Each scene shows the same named points in several views. A view is turned or mirrored, and shifted as a whole, has a little noise and may leave points out.

Scene 1
View 1
fudi: [ -3 -10  10   6  -7 -21  10  -1  15   0   7  -8   1  -3  -3   2  -3  -5
  -2   0  -9 -31 -20  14 -14   8  10   5 -36  -3  -8   4  16  -4   3  -9
  13  -4 -14   9 -13  -8   4   8  -5  -2 -19 -23   8  14  15  -2 -11 -12
 -11 -15]
gimiv: [ -5   6  -3 -19   4  12  -7   1 -10  22 -11  18   5  -2 -11   7 -14 -10
  10 -11  -1   9  18   4  16 -10  10 -10 -17 -22   8 -40   6  -1  -7  -2
  26   5   3   9   4   5  23   0  13  -3  24  -6  31  33 -21 -17 -23  -3
  -7  -8]
Tevu: [ -8  17  10  11  -3   9 -12  -9 -17  11   3   5  14  -4  -8   8  -2 -11
   7  -4  12  -9  -6   0   0  -4  14  11  -2  -9   3   2   8  -3  -6  -6
  19   6  -3  -1  -3 -10  15   0 -18  -9   5  -2  11   7   9  -4 -14 -14
  -4  -6]
por: [  1  -3  -9 -14   1   5  -4  -9  -8  17  -7   8  13  -5  -9   6  -9 -12
  11  -7   4   3  10   3  14  -4  11 -12 -20 -21   1 -32   9  -2  -9  -9
  27   3  -2   6  -6   2  21   6  19  -1  11 -10  21  35 -11 -19 -27  -4
  -8 -11]
Bol: [ -8   6  14   0   3   1  -2   5  -1  11  -1  11  -4   4  -3   6  -7  -3
   1  -8  -7 -13   2   8  -3  -6  15   6 -18 -10   3  -5   6  -6  -1   0
  14  -3  -4  11   4  -6  13   0 -13  -7   7 -11  22  15  -2   5 -14 -14
  -8  -8]
Serat: [-13  24  21  30  -9   4  -7  -2  -6   4  10   3   4   3  -4   7  -4  -5
   2  -4  -1 -30 -19   9 -14  -2  10  24  -1   2   5  25  13  -5   2  -6
   4   1  -8   0  -2 -17   8  -3 -40 -14  -3  -6  10  -9  22   9  -2 -15
  -4 -14]
bop: [ -6  10   8  15  -6  -2  -2  -7  -3   5   7  -2   9  -4  -6   5  -4 -10
   2  -3   1 -23 -17   6  -7   2  11  11 -13  -3  -1   9  13  -4  -2  -9
  15   3  -7   1  -9 -12  10   4 -18  -8  -6 -10   7   4  16  -4 -11 -12
  -5 -13]
Vadog: [  3   4  -1  17  -3  12 -14 -26 -18   9   4  -1  21 -11  -7  16  -2 -16
  10  -1  17  -9  -7   1   2  -3  19   3   0 -15   0   4   7  -5 -14 -16
  19   6 -10  -2 -10 -14  25  12  -5  -3  -8  -2  -1  19  13   0 -20  -9
   7  -6]
rupok: [-10   7   2 -10 -14 -32  26  26  25   3   8   5  -6   3  -8 -11 -12  -4
  -6  -5 -28 -30 -23  15  -4  12  -3   4 -55   5 -12 -17  23  -4  12  -8
   8  -3  -5   9 -14   5   0  -2  -2  -2   2 -28  29  14  12 -23  -2  -8
 -32 -28]
Kobun: [-12   3  23  -5  -2 -15   7  15  10   4   1   4 -10   5  -3  -1  -5   0
  -3  -5 -13 -22  -8  10 -10   0  11   9 -33  -4   0  -3   9  -4   6   3
  14  -6  -4  12   4  -4   2  -5 -18 -10   5 -19  23   7   2   2  -9 -17
 -15 -10]
diz: [ -4 -10  15   5   1  -1  -3 -10  12   7  -8   2   3  -2  -5   7  -6  -6
   5  -1  -3 -21   3  22 -13  -3  11  -1 -13  -6  15  -9  17  -2   4  -4
  18   4 -14   4   5 -10   9   8   0 -11  -5 -14  17  15 -14  -2 -21  -5
   2 -11]
boto: [ -3   1   4   9  -1  11 -13 -25  -9  12  -5   1  23 -11 -12   8  -5 -16
  11   1  14  -8   2   8  -3  -4  11  -1   3  -9  14 -17  17   2  -4 -10
  25  15  -9  -6  -4 -10  19   9   2  -8   0  -5  11  16  -8 -15 -24  -3
   5 -11]
segif: [-11  13  15  -2   3   6  -2  16  -1  14  -5  19 -12  10  -2   8 -14   1
   2 -16 -15 -12  11  10   2 -12  11   7 -16 -13   8  -8   5  -8   1   3
   6  -7   1  16  11  -4  16  -5 -16  -8  19  -9  33  21 -10  11 -11 -11
 -11 -10]
Ser: [-17  24  11  -1 -14 -22  15  28  13   5  10  10  -6   6  -9  -9  -9  -2
  -5  -7 -23 -27 -25   9  -3   8  -3  15 -40   5  -9  -6  17  -4  10  -5
   8  -5   0   4 -10   1  -2 -10 -24  -8  10 -20  26   0  20 -16   5 -13
 -30 -23]
vun: [ -1   1   3   0  -3   0   0  -3   0  10  -1   3   5  -1  -5   6  -8  -8
   4  -7  -4 -15  -3   9   1   0  11   1 -23 -11  -1  -8  12  -5  -4  -8
  17  -1  -5   7  -6  -5  16   2  -1  -3   0 -12  16  22   2  -4 -17  -9
  -8 -13]
sil: [  1  -9  -1   0  -8 -22  12  -3  12   2   7  -8   7  -7  -6   1  -2  -8
   0   0  -5 -24 -21  10  -7  10  10   0 -42  -4 -14  -2  17  -5  -1 -14
  18  -2 -13   6 -19  -4   8  10   4   2 -15 -21   4  20  18 -11 -14  -9
 -14 -17]
View 2
Serat: [  5  -8   1 -10   3   7   4   4  -4  -5  28 -14   1  15  -7   5   6  26
 -15   5  29   4  -7   8   5  -3   9   3  -3  -5   9   1  10 -17 -11  -7
  22  12  -6 -14  23  -7   5   2  11 -14   4  -3  -1  14   3  -4 -26  15
 -20  11]
Ser: [ -9 -11 -12 -18   2  -4  20   0 -15  -4  15 -15  -2   5  -4  20   1   0
  -9   4   0   6  -6 -11  -5  -9  -3   4   9  -7  22 -11   8  -3  13  -1
   7  25 -26 -39  -5  17   1   2  17  -3 -25 -13   1   5  12   4  -2  -4
 -39   5]
gimiv: [-13  -2  10  19 -15  27  21  30 -10  13 -18   3   4  24  -2   1   3  -8
   4  17 -20  24  -2  22  -6 -23 -14  29  14  -9  10 -16  -3  17   3   6
 -26 -10  -7   3  -7  15 -14  -8  12  -3 -44  -9  -8  10  29   0   0 -24
 -12  38]
diz: [ -2 -12   4  10  -6  -5   8  13 -16   9   8  -8   5  15  -6  -9   6  -1
  -8   2  -5   2 -13  -3  -9  -9   6   7  -1 -14  13   1 -13  12   4   0
 -12  -9   5  -5  12  -1 -14  -2   5  -8 -23   1 -22   7  22  -8 -13   4
 -10  22]
fudi: [ -1  -9 -18 -13  -6 -30  20  -9  -9  -4  36 -13  -3  10 -12  -2  -3  -3
 -12  -7  -8   1 -13 -13  -5  -6   7  -5  -6  -5  14   4 -11  11   2  -9
   3  -1  -5 -20  13  12  -7   3   3  10  -7   2 -10  -4  11   4 -13  10
 -16   7]
por: [ -4   2  -1  13 -19  12  25  22  -5   8  -1   1   0  24  -3  -5   0  -9
  -3  10 -25  26  -4  16  -6 -21 -13  21   7  -7  11 -11  -9  16   0  -2
 -21 -15  -5   4  -2  16 -19  -7   5   9 -31  -5  -9   2  22   7  -2 -15
 -15  31]
Tevu: [  5   1   3   3  -9  18  12  14   2   1  13  -6   3  25  -5  -2   5  14
  -9  12   9  20  -4  21   4 -11  -3  15   2  -6   7  -4   3  -8 -12  -4
   3  -2  -4   4  13   2  -5  -4   9  -3  -8  -4  -5  12  10   3 -17   0
 -17  22]
segif: [-22 -14   4   8  -7  14   9   7 -21   9  -8   0   2  16  -6  11  -3   7
   4  15  11  -1  -8  12   3 -10   3  12   8  -4   5  -9   9  15   5   7
  -5  13  -5 -15  -2  12   5   2  19 -14 -30  -7  -2  18  24 -13 -16 -11
  -6  24]
Kobun: [ -8 -12 -12  -5  -8  -7  11  -6 -18   2   8 -12   3  13  -9   7  -5   2
  -6   5   9   3 -11  -8  -5  -1   1   3   5 -11  14  -5   4   9   4   2
  -1  15  -8 -25   0  15   3   1  13  -3 -24  -7 -10   7  21  -8  -8  -4
 -23   8]
Bol: [-10  -9  -2   4 -10   6  12   5 -12   6   4  -6   2  19  -7   3  -3   6
  -2  11   6   8  -8   9   0  -7   0  10   3  -7   9  -6   2  11  -2   3
  -3   5  -3 -10   5  11  -1   0  13  -5 -22  -5  -6  12  19  -8 -15  -7
 -11  20]
sil: [ -5  -4 -18 -12  -9 -24  30  -2  -4  -8  33  -8  -5  10  -9  -1  -3  -9
 -10  -5 -23  10 -10  -6  -7 -17  -2   2  -2  -1  16  -5 -11  12   2 -11
  -3  -5 -11 -18   7  17 -14   3   1  16 -13   1  -5  -6  10  14  -8   2
 -19  11]
vun: [ -7  -5  -3   3 -10   1  21  11  -9   1  13  -4  -2  17  -7   0   1  -1
  -5   6 -10  10  -8  10  -1 -17  -1  11   2  -4  12  -6  -4  11   0  -3
  -9  -5  -6  -6   5  10 -11   0   7   3 -19  -2  -5   5  17   3 -11  -4
 -12  23]
Vadog: [  6   6   4   7 -12  11  20  20   8  -3  24  -2   0  26  -5 -12   7  10
 -10   7  -5  23  -3  27   4 -18  -1  16  -2  -1   5  -1  -7  -2 -18 -10
  -2 -21   2  13  21  -1 -15  -4  -1   4   1   4  -5   6   7  11 -23   4
  -6  30]
rupok: [-17 -13 -19 -21   2 -21  30   0 -19  -5  22 -14  -5  -3  -6  19   0 -12
  -5  -1 -22   2  -8 -24 -12 -16  -3   2   6  -3  27 -11  -1   9  26  -4
  -2  20 -29 -48  -9  23  -5   6  12   7 -34  -9   3  -4  13   9   6  -6
 -37   5]
View 3
fudi: [ 16  15  20  11   0  -7   8  -4  -8 -14  10 -26 -18   7  10  -6  10 -26
   2  -1  -7 -24 -12  18   5   2   3  -6  -3  29 -15  -6  -1  15   1   2
   1   2   0   8   1 -13 -18   6  -8 -11   2   4  -1  -3  -3   5   0   8
  -2  17]
Bol: [  6   6  11  11   2   4  -7   9   7 -29   6  -3  -6 -15   1 -10  13 -17
  -1  -5  -2 -16   1   8  -3  -8 -11   0   7  15  -1  -6 -20  17   4   6
   0  -6  -4  22   4  -3  -7 -25   5 -11  -2  -5   2  -3 -10   8   0   0
  -6  11]
bop: [  9   4   7   4   6   4   8 -15   1 -20  -8 -17  -4 -11   4 -12   9 -14
   5   0  -7 -24 -12  12   3   0  -7   2   3  25  -7   9 -14   8   6   4
   2  -6  -4   5   4  -4 -13  -5   0  -8  -5   1  -2  -8  -8   2  -1   5
   1   1]
diz: [  2   6  15  19  -3  11  -8   8   5 -15  -2  -3  -4  -8   8   0  27 -13
  -4   8  -8 -20  -4   6 -10   4  -1 -10  10  16  -6 -10 -15  19  -5  -3
  -7  -3   6  24   1 -11 -21 -10  15  -5   5  -8   0  -6   0  -5  -6   1
  -7  13]
rupok: [ 12  20  33   9  -5 -34  -6  22  -7 -31  25 -18 -24   3   7  -2 -10 -40
  19  -2   2 -14 -12   3  14   1  10  13  -9  30   5 -19   6  -1 -11  10
  -1  11   0   0   9 -14 -19  -2 -20  10   1   5 -16  -3 -30  -3  18   0
  -5  39]
boto: [  1   2   6  10   8  26 -15  -8   8 -20 -16   5   8 -24   8  -3  14   6
  -1  12 -13 -21 -10  -8  -6  15 -10  -4   8  15  -3  11 -25  17  -1   1
  -4  -8   5  18   4  -9 -17   1  17  -7   0   1  11  -9   1 -14 -10  14
   2   0]
Serat: [ 10  -8   0   0   7  -2  21 -19   4 -20 -15 -24   0 -14  -6 -18  14 -18
   9  -7  -3 -28  -8  28   0 -11  -8   9  14  28  -5  12 -21  -2   8   5
   3  -7  -9  -1   5   8 -14 -24   3  -2 -14  -7 -17  -8 -12   9  -2 -12
   2 -11]
sil: [ 19  20  22   9   1  -5   2  -6 -10 -15  11 -21 -19   4  15  -3   2 -22
   4   1  -9 -22 -15   7   8   9   0  -5  -7  28 -14  -3  -1  17   1   4
   1   0   2   6   4 -16 -13  16 -10 -14   5  11   7  -4  -5   1   2  20
  -1  20]
Vadog: [  9   0   3   0  12  23   1 -22   4 -17 -18  -8   6 -23   8 -10   7   3
  -1  -1 -14 -25 -10   1  -2   7 -16  -9   5  18 -12  22 -26  22  10   6
   2 -11   0  14   5  -3  -4   0  14 -22  -3   7  14  -8   4  -1  -9  21
   5  -8]
Tevu: [  5   1  -1   5  10  14  -3 -12   8 -28 -10  -3   5 -21   2 -13   7  -4
   0  -1  -7 -19  -6   4  -2  -4 -15   8   7  17   0  14 -26  11   9   5
   3 -11  -8  13   5  -1  -8 -17   6 -10  -8  -1   6  -6  -8   4  -3   6
   3  -4]
segif: [  3   0  15  11   1  -3 -12  22  11 -36   9   5  -5 -21  -3 -11  11 -23
   5 -11   1 -12   8   6  -6 -13 -13  -1  10  11   3 -15 -23  17   1  10
  -3  -3  -3  29   7  -1  -4 -41  11  -9  -5  -7  -1   0 -15  11   5  -5
  -9  17]
por: [  2  14  14  13   8  18 -28  11   5 -32   9  14  -3 -20  13  -1   1  -1
  -5   8 -11 -10  -6 -20   0   9 -12  -3  -3   8  -1  -1 -17  29   2   7
  -1  -7   2  24   4 -18  -6  -1   8 -16   7   9  22  -4  -7  -7  -2  26
   0  19]
vun: [  7   8  15   8   5   4  -8   4   3 -25   6  -5  -6 -13   9  -5   6 -14
   3  -1  -7 -17  -4   0   0   2  -8  -4   2  17  -6  -1 -16  20   1   7
  -1  -3   0  19   5 -10  -7  -5   5 -14   0   4   7  -3  -7   2   0  13
  -2  13]
gimiv: [ -6   9  15  14   6  20 -47  30  15 -44  10  34   2 -32   8   1   0  -1
  -4   6  -6  -3   5 -31  -8   6 -19  -3   2  -1   9 -10 -26  30   0  12
  -6  -6   2  40   8 -14  -3 -22  18 -14   5   3  23   0 -14  -9   2  20
  -5  23]
Ser: [ 12  14  20   7  -1 -28   0   9  -4 -35  19 -16 -19  -2   1 -11  -9 -34
  14  -4   3 -15 -10  11  13  -8   2  22  -6  28  10 -10  -2  -7  -1   9
   4   3  -8  -3   9  -4 -19 -15 -21   9  -6   0 -15  -5 -31   5  14  -8
   1  25]
View 4
vun: [ -3 -18  -2  -1  -4 -15  10   7 -16  -3 -10   0 -11   8   3   4   2 -13
  13   6  -2   0   2   8   9  -5 -11   3 -15  11   2   2 -16   0  -8   8
  -3  -2   8 -11   5   2   5  -4  -2  13  -4 -15  -8  -8  -3  -3   3   2
  11  14]
por: [  2 -11 -11  -5   2 -14  18   3 -10   4 -11   3  -2   9   1  19  -2 -16
  15   7  -8   1   1  23  14 -10 -10  -4  -9  16  -5   5 -23  26  -6  18
  -3  -5  17 -11   6  13  10   1   6  21  -1 -15 -22   1  -8   5  11  11
  11  16]
Ser: [ -8 -15   4  -5 -21 -37  -5  14 -29 -17 -15   2 -13  15 -19  -3  16  -9
   2  12 -24  -5  -4 -20  -4   1 -10  -4 -15  -1 -12   0  -9 -24  -3  -3
   5  11  -6   5  10 -19 -10 -12 -14   3  -7 -35  17  -2   7  -9 -15 -16
  30  11]
rupok: [-12 -15   1   5 -15 -35   1   3 -28 -19 -11  -1 -16  17 -24   2  19 -14
   0  16 -24 -14   0 -27  -2  -5  -5   3 -10  11 -19  13  -8 -16 -13  17
   2   7   8   9   2  -7 -24  -6 -13   4 -13 -37  20   2  10  -7  -9 -10
  38  17]
fudi: [ -9 -29   8   0 -10 -10   7   2 -22 -14  -7   0 -23   6  -4  -1   9 -14
  17   4   7 -12   8 -15   1  -9 -20   5 -21   5   4   8  -6 -13 -10  17
  -3   0   9  -9  -7  -8 -16  -1  -9   9 -15 -16  17 -17   8  -6   1  -4
   9  11]
boto: [ -2 -34  -6 -21   5   0   9   8  -3  11 -16   8  -5   3  23  21   5  -5
  26   6   0   0   5  21  21   2  -9  -1 -13   5  12   5 -23  13  -1   6
  -8  -1   8 -22  12   7   6 -10   4  19  -2  -4 -18  -7  -6   3   7   5
  -6  16]
Tevu: [  0 -25  -1 -18  -8  -9   5  19 -13   4 -14   6  -6   3  13   4  -3  -5
  23   1   3   6  -1  19  10   2 -18  -5 -20  -2  12  -7 -20  -2   1 -11
  -4   4  -4 -17  11  -7  17 -11  -1  13   1  -9 -14 -13  -5  -3   0   0
  -1   7]
diz: [ -5 -28   1  -8  12   0   8  -2 -22  -2 -16   1 -13  10  19  10  15  -3
  18   8   1   9  10   8  16  -7  -3   8 -11  10   3   7  -4  -8 -10   9
  -1 -10   3 -21   1  -1  -7  -1  -2  17 -16 -13  -9 -10  -3   0   4   3
  -1  17]
sil: [ -6 -22   2   1 -15 -13  13   3 -15  -9  -4   1 -18   5 -11   6   2 -22
  17   5   5 -21   4  -8   2 -10 -24   0 -18   9   2  10 -17   8  -8  25
  -4   1  19  -2  -6   3 -12   2  -5  11  -8 -14  13 -12   7  -4   5   0
  14  12]
Kobun: [ -1 -12   6  -4  -4 -18   6   5 -34 -18 -16   2 -16  14  -6  -3  14  -5
  10   7  -8  10   4  -4   1  -9 -10  -1 -14   3  -8  -3   2 -20  -5   0
   5  -2  -6  -8  -2 -19  -2  -1  -8  13 -13 -28   2 -10   0  -6  -4  -5
  13  10]
Serat: [ -9 -38  12 -19 -14 -10  -6  22 -21  -6 -16   6 -16   1  16 -10   2   3
  23  -2   7   6   3  -1   4  10 -16   3 -29 -12  19  -9  -9 -33   3 -23
  -3  11 -17 -21  12 -23   6 -19 -13   5  -3 -10   6 -23   1 -13 -11 -12
   0   3]
gimiv: [  6  -1 -16   1  10 -23  16   5 -13   8 -17   0   4  18   5  18   1 -11
   6  13 -21  19  -5  35  17  -8   1  -1  -4  21  -8   2 -21  21  -9   9
   0  -7  11 -12  17  14  21   2   6  21   2 -23 -41   8 -16   5   7  12
  16  20]
segif: [  1  -5   1   8   6 -24   6   7 -29  -7 -16  -5  -9  17   8  -7   2  -1
   5   6 -11  30  -1  16   4  -6  -1  10 -17  13  -2  -7  -2 -19  -9  -9
   4  -5  -9 -14  12  -7  18  -2  -2  14  -3 -28 -24 -10 -13  -7  -5   1
  13  13]
Vadog: [ -3 -36  -1 -13  -9   1  11  17  -3   9  -7   7  -9  -3  18   5 -11 -11
  30  -3  17  -5   1  21  12   3 -23   2 -25   1  23  -2 -28  10  -1   4
 -10   4   9 -23   8   5  16 -11   0  15   5   3 -12 -20  -4  -3   9   6
  -8   8]
bop: [ -7 -33   6 -14 -11  -9   5  15 -15  -3 -11   5 -15   2   9   1   2  -8
  23   1   6  -5   3   1   6   3 -19   0 -23  -3  12   1 -16 -11  -1  -2
  -5   5  -1 -15   7  -9   0 -11  -6   9  -4 -10   5 -18   1  -7  -2  -5
   4   9]
View 5
por: [-28   6   2  -1  18  -7   0 -11  12  22  15   6  -6   1  -3  16   1  12
   3  -2  16   5   6  17   7  23   5 -15  -8   5   6 -25   3  -2  22   9
 -16  12 -14   5  -4   4  -2 -34  27  -4   5   5  10  -4  22   1  12  16
  11  10]
segif: [-30   5  26 -19  18  -6   0   7  28  20  22   0  -3  26   4  15  -4  -4
  12   0   9  -1  -5  20  -9  17  -2  -4  -9  18  12   4   5   4   2 -12
  -1   3 -25   7  -4  -3  11 -24  12 -19  15   4  -6  16  29   7   8 -17
   8 -16]
Serat: [ -5  -2  24 -15   4  17   4  31  11   6  28 -19  -1  18  15   0   0 -22
  -2   8 -10  10  16  -5 -13  -8   0  -9   0  12  -8   5  17   1  11   6
  -4  -8 -25   5  12 -30  10   4  -9 -15  21  -4 -22   6  -2  10  -8  -6
   7 -20]
Kobun: [-13   0  14 -30   6  -6 -15  14  16   1  23 -12  -9  17   6  20  -6 -12
  13 -10  -5  11   1  14  -1   6 -10 -19 -19  13   1  -4  16   9  11  -9
   1  -1 -12  12   5  -1  11 -17   7  -8  20  12 -15  16  18   7  10 -10
   3  -8]
fudi: [  6  -3  10 -20  -2  -4  -9   9  -1  -7  28  -9 -10   8  11  29   6  -7
   9 -10  -5  20   3  17  -3  -1 -12 -20 -23   1 -10 -16  19   7  23   2
   1  -3 -18  11  12  -4  12 -12  -6   1  21   7 -15   6  13   1  -3  15
   8   5]
diz: [-10   3  12  -3  17  -8  11   7   9   6  16   2  -2   9   5  21   9   2
  20 -11  -1  13   1  -3  -6   6  -4 -15 -13  22   2 -22   8   0  17  -5
 -11   2 -13  15  11   4   1 -24  13  -7  16   4 -15  -6  23   8   3   2
  14 -11]
rupok: [ -8 -12   8 -20 -14 -21 -31   9   6  -8  35  -9 -26  30   1  34 -23 -18
  -3 -21 -10  18  -7  33  10  14 -19 -23 -29  -3  -6 -14  20  12   6 -14
   8  -1  -7  18   6   6  21 -17  11   4  25   4  -7  19   9 -18   5   2
  15  18]
vun: [-17   2  14  -9   9  -7   0  -1  12  14  24   0  -7  13   5  21   2   2
   1  -1  10   7   2  22  -1  15  -1 -10 -12   2   2 -13   9   3  16   1
  -5   4 -25   6   0  -4   8 -23  11  -7  13  -1   0   3  21   0   4   9
  11   3]
bop: [ -4  -2  13  -9   5   9   1  15   5   6  26 -11  -3   9  11  10   2 -10
  -2   2  -4  13  13   4  -5  -1  -2 -12  -5   4  -8  -9  15   2  18   9
  -8  -3 -22   7   7 -18   6  -8   0  -7  18  -1 -12   0   4   6  -4  10
   9  -5]
Vadog: [-12   6  10   3  14  13  18   4   3  20  19  -2   6  -2  11   7  16   5
  -5  14  11   7  19   0  -7   5   9  -7   4   1  -6 -17   8  -6  28  22
 -16   4 -30  -3   5 -22  -4 -15   3  -9   9  -4  -3 -13   8  10  -7  23
   9  -3]
sil: [  3  -3   3 -14  -5  -7 -11   3  -4  -4  29  -6 -13   4   9  30   3  -3
   1 -10  -2  22   5  22   4   6 -11 -20 -21  -8 -12 -22  16   6  29   7
  -2  -1 -16   8   9  -3  11 -18   0   5  17   5  -6   1  10  -3  -2  25
   9  17]
Bol: [-20   4  17 -20  15  -1  -1   8  19  13  21  -4  -3  15   5  14   0  -4
  10  -2   5   5   2  12  -6  11  -1  -9  -9  13   5  -4  11   3  12  -3
  -4   2 -22   7   1  -5   6 -21   9 -13  16   7  -6   8  21  10   6  -6
   7 -11]
boto: [-19   5   8  13  20   3  17   6   6  20  13   3   0   2   4   5   8   6
   3   2  10   8  16  -9  -1  10   9 -15   3  15   1 -27   6  -6  19  10
 -23   5 -14   8   7  -7  -7 -20  21  -9   8  -4  -5 -18  10   5   1  14
  14  -5]

Which points are out of place in each view (at most two, in the order of its rows)? Write none if all are in place.
view 1 => por
view 2 => Ser, fudi
view 3 => rupok, gimiv
view 4 => sil
view 5 => vun
